Points on a hilly landscape, in no order, each with its height.
From any point a climber steps to the highest of the 3 points nearest to it. It stops when none of these is higher. Distance is the straight distance between rows; heights are no part of it.
J_911 h=4.33: [109,89,78,121,104,82,113,120]
J_920 h=3.89: [103,59,64,125,113,89,84,153]
J_169 h=5.93: [82,101,94,73,97,111,131,79]
J_994 h=2.54: [86,111,111,68,76,107,151,66]
J_967 h=3.72: [104,112,108,90,105,111,94,104]
J_112 h=6.06: [80,98,91,69,88,107,155,75]
J_922 h=4.78: [106,62,72,127,115,87,70,145]
J_966 h=5.75: [104,69,76,127,113,82,67,136]
J_876 h=5.80: [85,106,101,80,102,115,109,81]
J_387 h=5.41: [89,97,87,76,108,116,131,107]
J_822 h=4.79: [103,89,69,98,109,101,151,129]
J_913 h=4.21: [113,95,84,117,109,83,106,121]
J_327 h=5.89: [83,102,99,76,101,114,121,84]
J_434 h=4.32: [93,113,111,86,108,114,94,85]
J_283 h=3.74: [118,120,126,107,104,100,64,103]
J_881 h=3.45: [101,55,59,122,113,93,94,160]
J_564 h=2.57: [89,61,57,120,110,83,110,153]
J_800 h=4.60: [95,118,130,90,79,113,97,50]
J_199 h=3.13: [100,108,104,85,106,113,101,102]
J_598 h=3.03: [98,56,51,125,109,93,105,165]
J_525 h=5.65: [91,115,117,89,94,115,97,64]
J_837 h=4.05: [116,107,101,109,104,94,96,113]
J_938 h=6.30: [77,86,77,71,107,119,157,110]
J_704 h=6.05: [109,80,88,129,109,73,62,119]
J_695 h=5.99: [111,81,92,130,113,79,44,121]
J_596 h=3.98: [96,120,126,93,97,117,78,61]
J_787 h=2.71: [98,130,153,80,67,116,103,49]
J_294 h=4.04: [119,102,101,116,103,89,88,111]
J_39 h=5.73: [117,96,99,128,106,78,66,110]
J_213 h=4.16: [107,93,79,102,107,99,134,124]
J_379 h=6.03: [114,89,89,124,106,76,80,118]
J_347 h=5.91: [85,93,85,76,106,116,139,112]
J_123 h=4.09: [93,116,117,88,105,117,85,86]
J_620 h=4.10: [107,101,90,99,110,103,119,119]
J_488 h=4.20: [112,94,78,113,105,90,125,124]
J_196 h=3.30: [108,120,118,100,106,108,76,100]
J_408 h=3.44: [91,66,61,122,111,80,109,142]
J_649 h=5.58: [120,94,106,135,103,74,35,105]
J_664 h=1.14: [92,124,144,77,65,117,117,56]
J_804 h=6.02: [95,89,73,82,108,114,156,128]
J_584 h=3.82: [116,114,112,105,104,99,83,110]
J_840 h=5.96: [72,90,82,67,98,109,162,87]
J_662 h=3.90: [99,98,87,89,107,110,132,115]
J_360 h=5.13: [95,116,124,83,77,109,107,54]
J_91 h=2.66: [123,99,107,129,102,77,51,106]
J_419 h=3.99: [106,111,105,94,107,108,102,111]
J_786 h=4.30: [98,82,64,117,109,82,137,132]
J_734 h=2.39: [86,68,56,122,110,82,119,144]
J_12 h=1.98: [98,106,99,86,108,116,109,106]
J_234 h=6.00: [108,85,84,126,107,74,86,120]
J_624 h=3.34: [126,106,117,137,99,77,34,98]
J_586 h=3.88: [123,114,116,117,102,93,70,108]
J_471 h=3.81: [127,113,115,122,98,84,60,107]
J_541 h=4.08: [109,106,97,97,107,102,109,115]
J_816 h=3.67: [100,114,113,92,106,112,87,98]
J_827 h=3.62: [123,124,132,117,98,96,49,101]
J_820 h=3.94: [100,122,127,97,103,112,66,85]
J_746 h=5.67: [78,98,90,63,84,104,173,78]
J_843 h=5.31: [94,63,66,122,111,82,99,142]
J_415 h=5.69: [89,115,115,79,84,110,118,59]
J_562 h=3.37: [109,127,135,104,104,111,50,86]
J_333 h=5.85: [114,88,102,134,110,78,32,111]
J_375 h=3.77: [92,100,92,79,108,116,123,107]
J_643 h=5.71: [83,105,103,80,92,111,120,69]
J_735 h=5.95: [81,95,91,73,101,111,135,84]
J_511 h=3.95: [97,125,131,97,88,115,75,51]
J_512 h=5.72: [87,109,106,80,93,114,113,70]
J_211 h=3.54: [100,123,136,84,71,114,104,50]
J_552 h=2.58: [102,127,148,89,71,115,89,49]
J_527 h=6.07: [79,91,87,71,105,116,141,99]
J_878 h=4.00: [94,120,123,94,101,116,78,74]
J_705 h=6.47: [81,102,98,66,81,104,165,71]
J_980 h=4.26: [114,87,99,133,104,77,46,110]
J_19 h=5.70: [86,110,110,83,93,111,106,68]
J_951 h=5.18: [86,105,106,74,82,106,136,66]
J_902 h=3.96: [122,109,107,118,102,88,75,109]
J_437 h=0.33: [93,120,130,73,71,110,129,57]
J_116 h=3.97: [96,124,130,99,98,114,63,65]
J_834 h=6.36: [98,67,72,126,114,79,82,139]
J_96 h=3.53: [125,109,116,128,98,79,46,101]
J_417 h=2.65: [99,130,156,84,68,117,92,49]
J_174 h=4.75: [96,73,70,123,110,78,106,130]
J_161 h=4.98: [92,110,106,85,105,116,104,87]
J_836 h=4.52: [103,83,72,120,109,78,118,126]

Two climbers start at each pair of points below. Name the first point that both come to, or write never.
J_327 and J_375 => J_527
J_786 and J_541 => never
J_333 and J_39 => J_704
J_596 and J_211 => J_876
J_787 and J_434 => J_876
J_967 and J_837 => J_541

For each start below, name the point where the climber stops.
J_913 => J_843
J_488 => J_843
J_980 => J_704
J_876 => J_527
J_169 => J_527
J_643 => J_527
J_816 => J_527
J_822 => J_938
